Each row is a point on a landscape with many peaks, with its height.
A climber steps from a point to the highest of its 2 nearest points, and stops where none of them is higher. Distance is the straight distance between rows; heights are no part of it.
zemo height 2.00: [196  86 105  65 149 127 155 114  64 109 113 146 141  77  97 134 122 141
 108 149 101  94 115 158 137 175 118 160 154 132 117 152 138 136 107  91
 128 141 109 103  86 143 112 163 109 113 169  95  90  88]
luru height 3.87: [149 164 151  86 110 118 143  95 102 184 109  45 105 119 115 152  86 201
 103 150 102 153  77  89 116 129 128 161 129 129  61 173 119  88 109  77
  74 143 123 135 148 129 158 105 169 144 130 135 139 127]
vugi height 0.91: [123  52 134 202 147 158 169 118  76 114 104 166 156 147  75 152 132 113
 160 114 130 104 121 171 144 141 158 157 154 113 106  88 103 131  89 101
  79 218 151 122 111 172 154 206  98 125  98 123 144 150]
vupud height 6.24: [175  76 113 153 136 113 104 153 142 138 154 139 156 123  94 173 135 149
  86 145 102 129  98 149 125  82 144 101 127 105  83 157 148 152 108 125
  89 162 158 128 126 141 108 115 144 157  82 153 156 148]
bapos height 4.45: [117 108 144 199 146 167 114 170 136 114 169 185 175  99 138  84  94 115
 134 125 141 113 144 162 118 133 164 124 145 141  99 120  77 134 132 148
 136 173 103 145 101 122 156 178 149 115 127 104 143 138]
sarir height 2.42: [ 83 186 148 116 108 100 191 142 179 146 144 122 129 117 176 103  98 104
 192  79 162 136 148 106 119 122 103 105  94 162 179  85  89 107 192 116
 159  88  98 162 136  87 134 122 108 133 147  95 132 136]
pab height 2.95: [168 122 137 184 103 135 106 116  75 123 119 132 175 156 100 133 186 133
  91 108 128 115  93 142 147  95 125 138 131 143 111 150 101  85 111 157
 111 138 142 144 134 113 138  83 133 115 118 117 153 150]
muv height 1.75: [139 127 105  68 167 149  94 136 154 144 133 106 137  83 149 109 116 138
 110 122 122 142 110 117 179 152 141 128 122 162 112 188 159 144 155  99
 127 133 117 118  98 144 119 122 163 132 124 101 140 116]
Ziso height 1.03: [145 171 113 133 103 158  70 124 184 107 131  97 161 108 149  92 147 166
  93 107 131  97 111 108 176 117 133  64 104 144 135 150 127 124 151 140
 140 130  87  93 134 119 119  61 208 143 149 146 100 124]
Todam height 3.50: [145 147 113  76 156 131 163 143 117  79 158 149 134 127 130 104  68  90
 132 154  94 124 136 122 132 235 107 105 102 142 179  77 129 127 141 109
 148 117 132 125 110 137 151 161 112 115 224 144  92  83]
siza height 2.96: [ 88 113 156 158 110  89 210  77 130 132 126 113 146 136 151 150 123 114
 153  87 106 133 153 119 136 105 149 167 129 162 166 129 131 102 146 138
  88 111 108 151 144 100 135 148  38 144 178 120 148 169]
Busa height 6.54: [129 131 122 104 149 197  85 101 226 103 108 135 196 166 167 120 146 101
  94 117 113  83 120 196 142 129 111 141  97 120 166 158 147 157 116 134
 143 118 102  91 127  87 119 111  98 113 108  93 148 105]
batu height 2.48: [154 106 123 137  97 121 155 104  68 116  87 107  81 136 130 120 149  92
 127 121 122 112 182 136 101 110  98 193 132 159 162  95 170 149 144 184
 117 100 139 126 169 129 107 167  62 107 122 109  89 113]
debi height 2.36: [105 114 123 145 138  93 160 155  98 157 104 117  48 100 119 154  74 118
 168 110 113 202 188 129  98  84 142 132 146 156  60  83 144 166 101  66
  85 159 170 150 151 209 138 159 111 165  40 119 145 134]
giveg height 4.47: [108 154 102  54 136 169 143 158 166 152 102  39 111 131 133  96  70 160
 184 120 145 161 127 155 132 144 119 107 120 128 110 115 104 129  90  51
 121 154 152 142 123 142 182 122 162 138  84 100 137 111]
pofop height 3.81: [166 135 105 105 157 170 102 151 125 158 100 121 115 118 128  74 165 125
 137 138 199 173  97 186 178 106 113 113 106 124 119 141 155 126 130  56
 119 138 164  88  84 158 149 121 173 124  84  63 136 133]
lat height 0.64: [113  59 116 158 115 111 164 132  42 122  89 168 126 152  85 161 171  93
 145 125 124 121 144 176 111 127 151 170 155  85 134  81 144 141  94 134
 115 158 156 120 122 143 140 187  38 112  79 114 160 151]
dad height 1.44: [143 139 138 113 135  69 126  92 112 129 140 171 107 102 120 185 183 107
 122 119 109 138 131  85 149  84 115 141 112 151 130 124 168 133 191 114
 118  89 123 129 128 132  48 135  99 154 129 133 103 153]
Vis height 3.04: [146 117  90 165 103  96 149 176 133 154 130  95  53 125 152 119  65 127
 151 125 139 148 151  93  81  18 115  84 121 114  97 130 149 148 165  90
  95 126 128 168 151 146 153 145 144 146  90 112 138 134]
suz height 1.88: [156 113 101  84 189 155 128 123 128 117 140 114 166  81 104 137  77 141
 130 120 114  99  89 148 184 167 125 147 127 156 101 171 141 134 156  63
 118 176 106 100  93 135 132 166 116 141 149  62 108 103]
gapi height 0.96: [129 189 164 120 161 174 134 117 125 169 125 106  88 105 151  77  68 130
 139 125 157 127 124 127 145 178  59 170 123 167 120 159  81 113 172 104
 152 137 112 131  76 124 127 132 169 102 166  95  58 118]
zut height 2.33: [138 107 131  93 124 108 194  82  96  95 113 100  90 111 118 122 171  72
 170 118 137 121 158 122 133 147 112 148 140 156 173  93 124 103 153 122
 143 128 154 123 136 146 124 167  82 117 154 111  73  91]
mosa height 2.32: [129 141 129 135 192 126 130 199 120  83 142 149 115 176  97 124  92  96
 166 153  89 132 119 131 114 171 112 111 164  90 139  82  48 136 126  93
 157 188 166 145  86 145 171 133 115  52  88 132 142  90]
vipok height 2.84: [ 91 125 107 142 161 110 129 206  82 133 128 129 125 143 116 105 105 115
 151 157 128 125 116 121 151 100 131  94 135 130 119  90 120 140 126  98
 120 151 130 149 132 127 177 160 109 136 110  96 163  99]
gemi height 3.88: [107 122 141 120 125  98 144 129 156  95 139 154 140 115 131 135 133 119
 147 122  95 111 154 103 122 147 190 125 163 133 167 139 112 118 149 202
 167 143  94 142 119 124 109 139  88 121 143 159 144 124]
zus height 5.68: [132 113  85 133 143  78  94 127 134 165 142 124 143 159 123 205 156 152
  86 175  82 122  93 141 112  73 104 111 117  98  72 152 183 149 115  99
 110 104 152  88 116 104  62  76 122 161  93 138 136 122]
guret height 2.69: [174 117 172 168 116 100 152 148 134 151 112 104  44  81 146 122  93 123
 142 105 123 192 154 112 105  55 140 118 142 161 106 112 124 154 120 100
  71 104 153 189 158 181 151 133 126 163  77 128 153 181]
Bobaz height 3.23: [175 100 160 172  97 137 100 143  97 147 120 103 159 156  78 126 166 118
  79 127 112 141 118 126 114  84 170 133 149 124  54 160  90 118 113 185
 119 165 149 162 102  99 135 107 126  70  78 120 174 113]
kani height 2.05: [ 63 106 115 160 154  51 150 146 104 170 140 157  88 109 121 174 108 118
 187 152 133 147 168 131 104  76 127 137 146 124 102  90 159 157 138 106
 118 146 155 136 144 164 109 199  97 170  70 122 147 122]
sobo height 1.82: [ 77 131 111 172 145  23 131 145  98 160 136 163 111 140 114 187 109 134
 153 147  95 123 147 147 101  55 117 137 144 140 130  97 152 148 161 100
 138  88 119 159 147 119 105 139  53 181 110 103 182 130]
Resib height 1.45: [156 179 165 182  98 124  89  97 114 113 111 192 187 129  96 169 197 131
  46 124 112 144  75 121 147 123 166  92 104 147 123  99 155 138 105 140
 140  91  82 143 190 148 129  93 187 179 153 168 157 158]
Kibad height 1.30: [128 152 187 117  80 142 115  78 154 110 151 192 177 130 121 185 182 127
  72 114 131 133 107 115 124 143 156 105  72  90 134 102 152 124 124 128
 125  94 102 109 145 100 113  80 165 160 127 178 166 173]
gisa height 1.66: [105 149 131 195 126  42 141  75 114 125 111 144 137 136 130 203 152 133
 115 122  80  92 118 121  96  57 113 142 157 147 134 137 119 120 150 117
 121  90  99 176 161 107  52 102  56 176 120 126 154 154]
takip height 2.15: [200 134 126 124 146 133 157  96 105  87 124 130 157 117 101 107 139  87
 124 128 130 111 116 177 138 153 110 148 138 149 162  95  94 119 140 116
 143 153 124 150 105 123 128 158  86 102 173 103  87 106]
Lim height 1.28: [142  99 139 249 141 166 132 108 102 157 126 195 119 155 106 152  49 125
 112 136  84  90 129 122 132 114 115 185 144 149 110 120 150 133 141 135
  75 149 102 138 157 133 123 191 117 198 147 154 105 156]
Tud height 5.03: [147 148 159 101 111 159 126 123 132 174  94 121  56 116 158  71  95 116
 115 131 160 146 146 126  95 123 110 176 167 103  98 131 124 143 150 131
 167  96  76 154 122 114 139 134 136  88 101  99 121 105]
Des height 4.05: [100 151 106 127 112 115 125 117 162 130 134 145 129 107 127 161 134 182
 123 154 144  85 106 134 142 119 104 112 116  74 143 120 109 123 120  83
 158  79 115 137 171 140 125  91 169 181 176 156 130 152]
Vave height 3.79: [165  98 181 155  83 159 150 168 106 140 126 143 114 144 101  86 123  90
  95 127 139 192 135 114  85 116 198 110 156 127  75 107  99 131 117 162
 133 154 130 165 114 100 166 130 151  83  78 159 173 141]
pupef height 2.75: [170 125  89 141 176 100 137 193 128  60 174 140 114 151  91  94  95 128
 157 157  87 124 103 110 119 160 121  49 137  97 162  89  77 150 133 125
 158 168 157 141  98 177 160 124 154 105 126 178 109  90]
Gef height 4.15: [127 160 103  58 147 128 128 133 121 172 116  65 104 128 123 144  87 176
 147 161 124 154  83 129 130 127  66 141 110 159 116 126 139 122  69  72
 110 124 161 132 159 137 167 119 163 152 136 119 131 115]
fum height 1.95: [101 179 160 108 153 139 106 125 151 105 177 160 120 146 133 133 125 116
 119 109 127 121 131  67 111 169  82 145 119 128 144 159 118  95 168 138
 149 139 124 111 102 108  87 127 127  89 154 151 101 115]
ref height 5.08: [ 54 137 127  72 120 139 125 146 179 157 202 118 143 152 151 155  96 141
 152 143 152 146 149 106  95 156  92  99  69 122 103 144 118 143 131 139
 137 101 172 105  96  87  94  92 145 139 127 159 117 121]
pelib height 0.32: [104 111  86 117 156  90 145 130  41 126  94 137 143 125  98 160 158 123
 115 142  81  76 130 116 162 137 127 144 130 159 160 134 202 114 126  97
 124 115 113 108 140 118 155 164  39 129 151  92 139  96]
Mafo height 2.14: [146 113 118  28 102 109 164 141 190 113 135  82 127 118 184 111 101 149
 113 147 133 122 133 121 107 136 126 111 128  97 167 151 160 133 106 115
 119  67 101 113 163  82 154 113 114 118 158 170 159 130]
Bir height 1.74: [125 155 150  97 115 112  77 120  62 142 147 147 107 120  88 165 142 172
 137 118  66 122 116  80 103 165  86 172 123 146 114 158 152  90 102 133
 118 107 131 136 142 162  77 119 133  91 108 145 124 127]
Soket height 0.85: [ 96 144 164 142 132 166 150 101  94 143 128 108 111 106 157  44 107 107
 182  93 170 141 156 135 126 186 122 166 142 163 109 133  81  98 132 188
 150 139  98 126 100 124 145 150 143 111 197 108  83 118]
dukon height 1.14: [112  60 114 238 142 174 154  97 105 127 120 161 140 167  90 107  79 126
 145 138 130  86 136 178 135 147 132 181 161 146 106  79 119 140  96 126
  92 209 148 138 138 142 134 209 136 169 136 117  84 137]
Pov height 2.46: [199 145 114  75 108 123 185 130 140 129 126  42 125 143 126 117  94 118
 122 125 126 137  86 160 133  99  76  89 107 181 156 106 124 136 124  90
  93 100 157 138 148  90 176  95 134 112 154 112  84 101]
kesaz height 4.28: [ 71 103 138 134 144 133 127 138 182 133 125 129 128 143 149 111 114 107
 131 141 134 142 190 149 103 156 160 138 138 102 150 143 124 143 102 207
 167 101 149 121 119  86 123 107  96 141 146 149 150 124]
Kevut height 6.37: [ 98 110  91  69  88 126 166 144 146 141 120 100 205 146 147 137 148 117
 124 134 148 118 116 173 124 101 139  83  71 126 133  98 168 141 107 104
 109 116 137  87 157  65 172 130 101 127 133 113 152 111]
safem height 3.72: [135 148 125  34 153 140 165 110 102 104 165 135 143 138 135 132 132 137
 147 125 147 101 115 111 140 233  81 140  96 125 185 145 126  88 119  96
 146 112 139  85  98 139 138 147 103 104 226 137  88 124]
gofa height 5.36: [111 142 111  83 128  76 117 126 139 162 190 127 146 150 110 175 141 135
 114 149 125 129 125 121 119 124  90 107 100 121  90 174 136 113 116 120
 145 101 151 105 103  89  75  72 126 134 113 145 138 137]
lazit height 3.99: [135  90 185 170  94 192 121 146 150 147 168 175 157 120 156  65  79 112
 152  92 175 178 163 191 100 123 156 149 112 142  75 101  88 141  93 125
 138 172 117 154  98 106 168 160 147  98 111 100 173 184]
dize height 0.76: [130 133 133 138  96 146 125 106  79 137 112 121 108  98 140  60 130 138
 135 127 169 115 155 121 132 170 110 146 133 139 124 148 126  98 104 214
 165  63  90 140 123 137 134 123 150 111 213 132  89 126]
lozi height 1.31: [131 164 154 171 139  74  92 113 145 134 177 177 108 119 115 178 147 108
 157 141 144 165 143 100 133  82 111 115 101 154 102 126 137 141 192 136
 142 119 153 131  91 155  44 137 157 163 129 160  76 131]
Zasen height 2.83: [125 135 151 137 142 131 107 141 104 112  73 133  89 116 136 114 149 114
 141 118 106 148 144 111 134 120 163 159 158 167 169 137 140 138 132 133
 128 104 124 145 185 161 150 131 112 118 107 148 179 128]
Pudi height 1.83: [ 85 179 165  82 128 128  75 105 132 131 187 165 126 131 106 179 121 170
 139 132 106 108 118  74  99 167  90 173  94 136  87 146 135 123 143 136
 155 129 133 132 105 128  32 118 175 121 145 142  78  87]
dov height 3.24: [ 64 120 165  85 110 101 159  93 165 135 115 121 134 110 156 148 131 123
 170  87 117 135 153 130 121 118 199 185 135 156 119 150 145 109 155 136
 115 146  98 140 166  92 123 162  58 136 105 102 175 143]
sadov height 2.47: [142 141 130 156 195 119 143 150 164 110 121 139 122 115 117 116  94  76
 163 141 142 128 126 174 153 143 123 115 175  89 144  76  48 128 143 116
 157 180 183 134  86 151 143 152 112 128  97 103 124 136]
bufis height 7.06: [ 98 147  78 153 114 137 118 127  84  87 102  96 129 167 124 129 120 163
 114 148  88  49  86 101 145 120 111 116 137 116 179 122 135  95 122 125
 129 137 101 126 179 127 168 132 130 125 139 120 122  71]
Sapez height 1.18: [157 166 155 168 136 110  90  82 179 119 159 127 113 122 133 143 126 114
 114 114 116 135 130  92 120 104 115 122 129 155 100 148 118 121 176 184
 128 136 135 121  90 119  52  87 193 146 121 156  52 123]
safol height 7.25: [116  91  66  74 125 115 123  92 152 104 138 109 188 152 113 195 203 176
  97 145 135  89  84 155 139 147 146 104 117  55 136 132 169 121  78 113
 122 136 164  72 140 107 105  98 122 152 108 143 126 123]
Suzub height 1.19: [191 113 145 125  90 132 118  77 216  90 165 159 183  91 158 148 154 157
  89 136 137 116 113 143 123 134 153  93  89 103 154 126 126 125 123 138
 111  96 108 132 153 131 110  97 177 159 158 164 115 178]
tel height 1.55: [127 163 132 206 103 115  71 107  87 140 112 205 137 113 106 162 154 151
  59 139 108 111 102 142 126  95 123 143 117 137 104 134 138 134 112 140
 131  93  72 169 174 126 105 125 154 182 132 149 146 158]
kage height 2.61: [142 121 136 116 132 161 114 122  98 124  66 138  84 110 165  72 151  91
 136 109 117 128 171 164 121 134 120 205 150 180 175 106 142 145 100 163
 124  98 113 153 169 143 139 159  84  78  97  87 131 132]
fumav height 4.20: [125 125  90 122  92 112 103 133 160 140 148 178 174 100 127 164 150 146
 103 150 160 105 113 158 122 104  60 101  70 120 134  96 147 153 131  87
 133  72 102 121 133 121  95 110 173 181 141 125 119 157]
vasi height 2.98: [124 143 151 168 181 129 136 158 159  94 110 145 110 141 148  50 137  73
 147 126 165 144 124 168 173 153 153  93 163 128 194 115  55 130 130 164
 182 129 138 158  86 141 164 132 134 110 144 112 132 165]
Nomu height 2.74: [170 128 124 154 108 152 113  73  52  90 101  91 180 171  89 150 238 155
  70 100 130 130  35 159 143 119 121 113  90 111 135 107 124  83  96 149
  84 155 142 129 151 142 140  97 127  85 113 130 141 145]
Puv height 1.53: [101 138 110  87 175 127  71 162 165 114 132 121 105 120 136 129 125 125
 112 142  92 154 138  62 152 143 194  95 161 146 111 206 166 154 149 149
 154 147 119  95 130 158  99  91 144 140 106 169 142  94]
zera height 4.41: [152  88 146 125  83 194 117 140 166 126 137 111 161 126 143  96 113 159
 152 114 164 139 133 159  98 122 156 128 115 114 127 105 104 134  97  91
  98 167 121 140 143 145 172 144 177  98  94 125 182 184]
sim height 2.70: [142 133 115 118 107 112 186 161 120 144 122  57  81 123 152 101  81 118
 142 123 136 154 134 110 112  79 110  84 126 163 129 107 108 122 134 119
 110 121 140 154 143 109 161 118 124 130 159 111 113 128]
Rezo height 5.40: [175 110 132  90 129 162 110 148 143 140 117 148 138 137 146  93 122  92
  91 132 149 121 143 145 143 132 125 136 145  79 132 142 109 139 133 138
 133 137  96 119  97 107 127 128 124  74  97 116 127 113]
subom height 3.21: [154 149 151 139 131 140 134 152 128 113  60 111  70 145 130  85 115  95
 121 135 113 179 145 144 108 115 152 113 155 131 155  68 113 173 108 109
 117 148 136 187 172 172 185 131 146 117  93 137 172 131]
tev height 3.68: [139 162 140  72  76 134 110  78  97 182 108  82 119 109  95 162 111 162
  88 131  79 148 111 100 103 131 113 187 105 147  44 178 169 126 117 121
  84 139 111 117 162 111  83 112 152 124  87 104 124  79]
vum height 1.65: [103 173 118 162 102 118  82 141  66 143 155 179 125 148 102 162 121 167
  83 164 101 110  97  92 114 117  97 129 118 104 100 152 121 110 118 132
 137 116  97 146 145 155 111 107 165 121 133 162 135 137]
gaf height 2.65: [ 89 152 166 175 140  86 165 139 158 157 136 132 127 109 147 136 100 111
 177  98 161 129 164 127 132  78 129 146 151 159 144 107  95 117 173 128
 152 135 130 165 108  95 128 164  86 143 156 103 146 168]
sifud height 1.43: [153 145 180 202 127 144  99 106 135 149 103 202 101 103 142 171 105 117
  86 138  87 123 130 124 122  97 141 169 148 138 142 118 169 161 135 136
 107 121  81 155 162 135 127 171 128 167 119 162 117 177]
Tinaf height 0.45: [108  84 111 161 133  72 167 118  23 155  86 151 131 165 104 180 169 101
 115 138 112 103 132 123 119 124 131 161 146  96 141 118 164 131 123 129
 103 132 129 104 133  92 126 152  38 137 141 132 131 123]
lesi height 3.16: [140 119 120 104 169 112 140 169 116  85 170 159 111 157 116 110 113 114
 160 133 101 169 143 106 123 218 114  54 109 121 178  86 116 134 142 144
 143 133 174 116 119 194 143 138 117 126 173 200  98 123]
lize height 1.54: [108 125 141 129  99  74 139  58 121 116 138 147 152 133 123 208 167 117
  85 117  96  87 139  94 118  81 135 120 119 107 134 169 157 100 152 131
 107 106 105 106 130  82  69  76  67 158 143 124 126 129]
bava height 4.50: [180  98 173 171  98 129 138 192 137 134 164 172  86 154 140 103  88 102
  92 103 132 203 157  96  79  68 147  91 130 122 112 123 103 143 124 158
 113  87 122 162 136 131 170 110 141 107  98 187 159 174]
rege height 3.25: [154 117  88 154 126 108 127 146  93 129 134  89 134 136  88 139 156 137
 135 151 157 114  98 141 139  77 103  94 137 128  89  92 106 113 161  99
 121 175 164 145  94 134 125 134 139 142 107  82 123 110]
did height 1.29: [ 54 137 101 121 129 112  64 164 125 135 123 123  83 119 131 115 154 163
 170 129 121 147 148  60 131 125 134 131 148 111 112 168 153 130 155 170
 158 113 155 128 106 184  97 109 155 109  81 140 141 109]
Pekuf height 3.53: [161 114  61 114 164 136 111 136  89 112  80  88 120 111 100 113 208 133
 158 143 168 126  90 170 195 115 106  98 137 121 145  88 122 122 140  92
 128 128 178 119 117 192 114 122 154 135 100  76 114 112]
dozup height 5.98: [170  86 139  99 160 211  94 145 188  94 113 123 187 179 134  88 133  57
  82 116 108 122 134 180 129 131 118 138 120 104 155 142 119 155 124 133
 111 170 140  82  69  74 129 129  95  64  64 107 149  88]
puf height 3.38: [ 94 145 169 178 162 135 137 124 120 111 136 146 153 159 112  62 169  54
 179 106 167 175 154 174 129 167 156 116 134 157 167  83  62 133 122 186
 199 139 175 152  96 115 127 132 104  96 132 105 160 145]
biva height 2.26: [ 84 192 156 109 104 124 130 155 145 137 175 124 133  98 152  89 127 112
 185  79 192 167 150 110 130 152 103 111 111 178 131 107  73 101 181 145
 186 105 115 140  87 106 123 120 158  88 150  93 120 131]
zud height 2.09: [ 52 188 156 122 102 105 133 115 155 135 175 159 155 139 130 140 165  98
 128 110 180 124 150  75 122 151 122 121  85 128 145  95 100  87 178 161
 174 105 116 117 103  95  82 105 135 110 150 131 117 128]
bunep height 6.51: [ 86 114  89 163 152 156 136 110 132  92  97 112 156 165 121 140 140 151
 153 144 116  54  99 100 170 135 153 149 175  77 163 141 110 117 119 113
 127 172 145 115 145 153 144 141 110 132 134 139 123 109]
Kap height 1.97: [191  72  89  44 108 132 149 128 140 107 121  69 135  93 170 120 167 171
 114 122 154 122 104 149 146 125 133 112 113  99 160 160 155 108  75  94
  86  74 119  99 136 129 156 104 118  91 152 108 159 142]
zifat height 5.67: [ 97 140  99 130 148 158 136 126 163 112  73  43 133 165 146 115 124 147
 124 167 130 112 108 126 152 136 149 137 176  83 162 153 108 106 110  77
 127 178 149 105 162 127 207 112 157 134 130 135 165 124]
Numu height 3.84: [ 73 135 162 174 151 124 138 153 140 113 123 183 117 169 142  94 117  51
 147 126 152 163 199 132 102 172 194 128 147 114 151  76 109 163 132 212
 183 125 141 136 117 112 142 162 130 130 115 141 145 109]
Sipu height 3.76: [146 143 154 161 139 130 100 204 133 126 127 120  72 163 118  80 104 136
 115 137 127 175 132 102 141 109 149  66 129 139 139 114  98 159 114 141
 116 137 135 167 145 158 189 107 176 119  97 194 181 154]
Raro height 4.67: [103 134 174 130 108 163 137 156 177 136 174 157 133 163 160 109  93 111
 126 134 133 168 167 132  77 154 115 124  99 122 132 111 100 147 129 169
 140 114 142 128 126  93 137 120 139 114 137 170 154 150]
Buna height 4.91: [127 136 125  86  91 198 133 143 171 121 123  60 149 161 137 127  99 162
 155 132 137 120 112 131 116 148 126 118 116  90 144  89 102 120  91  89
 111 176 158 132 164 131 195 118 184 107 112 144 142 113]
sog height 0.92: [116 155 116 157 139 120  83 117 106 144 113  83 133  90 144 117 166 166
 103 131 142 126 119  85 178 111 169  94 138 165 103 200 152 118 134 168
 137  99 101 110 132 130 133  74 175 177 161 128 121 128]
lol height 6.86: [114  92  90  93 124 152 119 112 183 125 114 119 191 155 126 159 128 142
 116 140 111  81 129 178 115 130 122 146  98  97 148 126 154 147  93 108
 124 126 143 110 144  95 104 124 119 138 128 111 131 121]
gukeb height 4.12: [167 133 117  90 147 168 134 202 124 164 125 119  96 122 123  74  75 134
 150 134 166 176 115 172 126 133  96  99 126 100  90 122 107 140  87  61
 116 130 154 131  83 177 149 135 170 108  64  82 126 137]
mugeb height 0.88: [ 95  96 152 178 141 130 127  63 169 124 128 153 129  99 151 125 141 140
 163 109 149 106 150 126 158 173 181 160 141 130 139 179 157 144 120 183
 158 105 113  82 113 141 104 137 139 182 182 149  79 164]
ditar height 1.11: [162 151 120 123  96 177  98  70 196  81 133 120 143 104 147 132 188 158
 103 113 151 101 103 120 138 145 105  91  94 102 161 111 128 131 166 154
 123 110 125  90 135 149  76  51 206 134 146 149  65 136]
Lan height 3.86: [ 91 130 109  74 134 132 137 104 122 114 147 150 149 109 137 137 159 156
 131 131 161  80 106 116 150 187 135 152 127  89 160 169 138  90 106  94
 143 105 121  77 140 133 155 126 150 142 202 154 127 160]
Daki height 1.81: [207  62  93  59 119  75 193  94 118 103 134 104 167  80 150 137 177 161
 141 147 152 133 109 192 141 157 125 116 125 116 179 120 123 111  66 102
 106  85 132 108 132 132 148 145  69 121 185 122 153 166]
metum height 6.56: [145 186 126 111 143 120 135  73 120  84  62 114 142 182 123 152 135 112
  74 147  67  82  86 109 130 116 104 160 138 112 177 106 151 115 143  95
 126 153 106 151 185 123 141 119  87 109 126 132 103  80]
pozas height 0.79: [120 162 103 196 155 118  92 134  66 149 134 115 149 156 118 127 166 123
  98 119 158  98 116  69 177 104 129  98 125 144 110 190 159  88 159 153
 149 144 123  79  86  80 109 103 134 132 152 106 111 114]
baro height 3.51: [130 109 155  75 116 115 141 105 159  92 139 147 144  88 150 122 156 116
 160  49  91 148 148 109 152 170 190 167 144 176 148 174 143 119 148 159
 113 138  85 125 134 119 123 147  36 103 138 106 159 117]
tol height 1.15: [ 55  93  97 160 140 140 104 169 106 149 131 138  93 108 131 121 129 159
 176 119 128 128 153 113 154 156 148 134 145 121 122 164 178 134 101 156
 124 116 154  95 114 154 124 125 118 135 101 151 156 155]
fur height 1.00: [ 40  98 148 126 130 145 122  86 134 155  89 139  89 105 155 108 163 144
 173  88 185 138 160 108 142 148 176 194 135  94 137 174 160 123 124 155
 125 120 119  85 142 148 114 142 111 137 113 126 112 147]
Guz height 1.06: [132 158 142 144 160 127  98 125 169 176 132 110  70 105 118 115  69 130
 157 139 141 139 139 114 128 125  93 146 160 150  79 158 104 138 155 143
 157 139 138 137  89 135  87 140 155 149 133 132  54 110]
zuza height 3.52: [136 141 130 117  81 146 123 137  93 185 126 102  91 118 100 155  85 141
 110 153 114 134 128  68  74  98  89 146 120 131  25 152 152 134 160 127
 115 176 115 139 127 112 113 147 145 102 105 129  86  67]
dabo height 0.80: [123  78  98 154 112 125 132 101 120 115 142 131 145  87 136  97 150 164
 134 133 147 120 155 185 154 168 139 120 138 145 120 142 137 121  87 222
 160  71 116 107 106 138 110 114 147 163 198 134  86 142]
fubut height 3.31: [153 124 103  96  98 137 118 171 140 162 133  95  71 120 140 115 109 137
 136 131 133 163 142  81  87  67  99  92 134 105  70 151 152 139 153  98
  98 130 149 116 135 150 104 118 159 111  71 130  93 105]
Bize height 6.82: [174  58  82 110 114 139 101 106 122  94 160 123 178 132  98 192 159 180
  55 130  73 103 104 129 114 131 163 104 113  89  93 159 196 124 103 152
  87 155 135  80 111 126 103 102 131 131 115 155 120 120]
gaveb height 4.88: [121 133 148 165 122 153 110 189 112 146 118 161 102 102 141  86  56 135
 104 136 147 126 156 130 104 148 153 146 175 115  94 137  77 142 125 156
 172 109  68 168 110 122 155 164 164  89 125 125 135 127]
lupuv height 2.30: [153 136 101  56  91  98 167 124 190 104 122  53 152 141 170 128 114 116
 100 136 117  92 118 144 115 104 122  86  77 134 177 101 157 151 114 119
 111  83 109 128 178  57 141  91 102 128 166 124 109  77]

Where does a climber stop that starts at each point below?
mugeb -> bava
takip -> bava
dukon -> safol
siza -> safol
Soket -> Buna
Pov -> Buna
Kibad -> safol
sobo -> Buna
sadov -> safol

Write out the way that a climber takes from each point below.
dize -> Soket gapi Guz Sapez lozi dad lize gisa sobo kani debi guret Vis fubut zuza tev luru Gef giveg Buna
sog -> Ziso ditar Suzub Kibad Resib tel vum Bir Pudi fum zud biva sarir gaf siza dov baro gemi kesaz Raro ref gofa zus vupud Bize safol
dabo -> mugeb fur tol did Puv muv suz zemo takip zut batu kage Zasen subom Sipu bava
lat -> vugi dukon Lim sifud tel vum Bir Pudi fum zud biva sarir gaf siza dov baro gemi kesaz Raro ref gofa zus vupud Bize safol
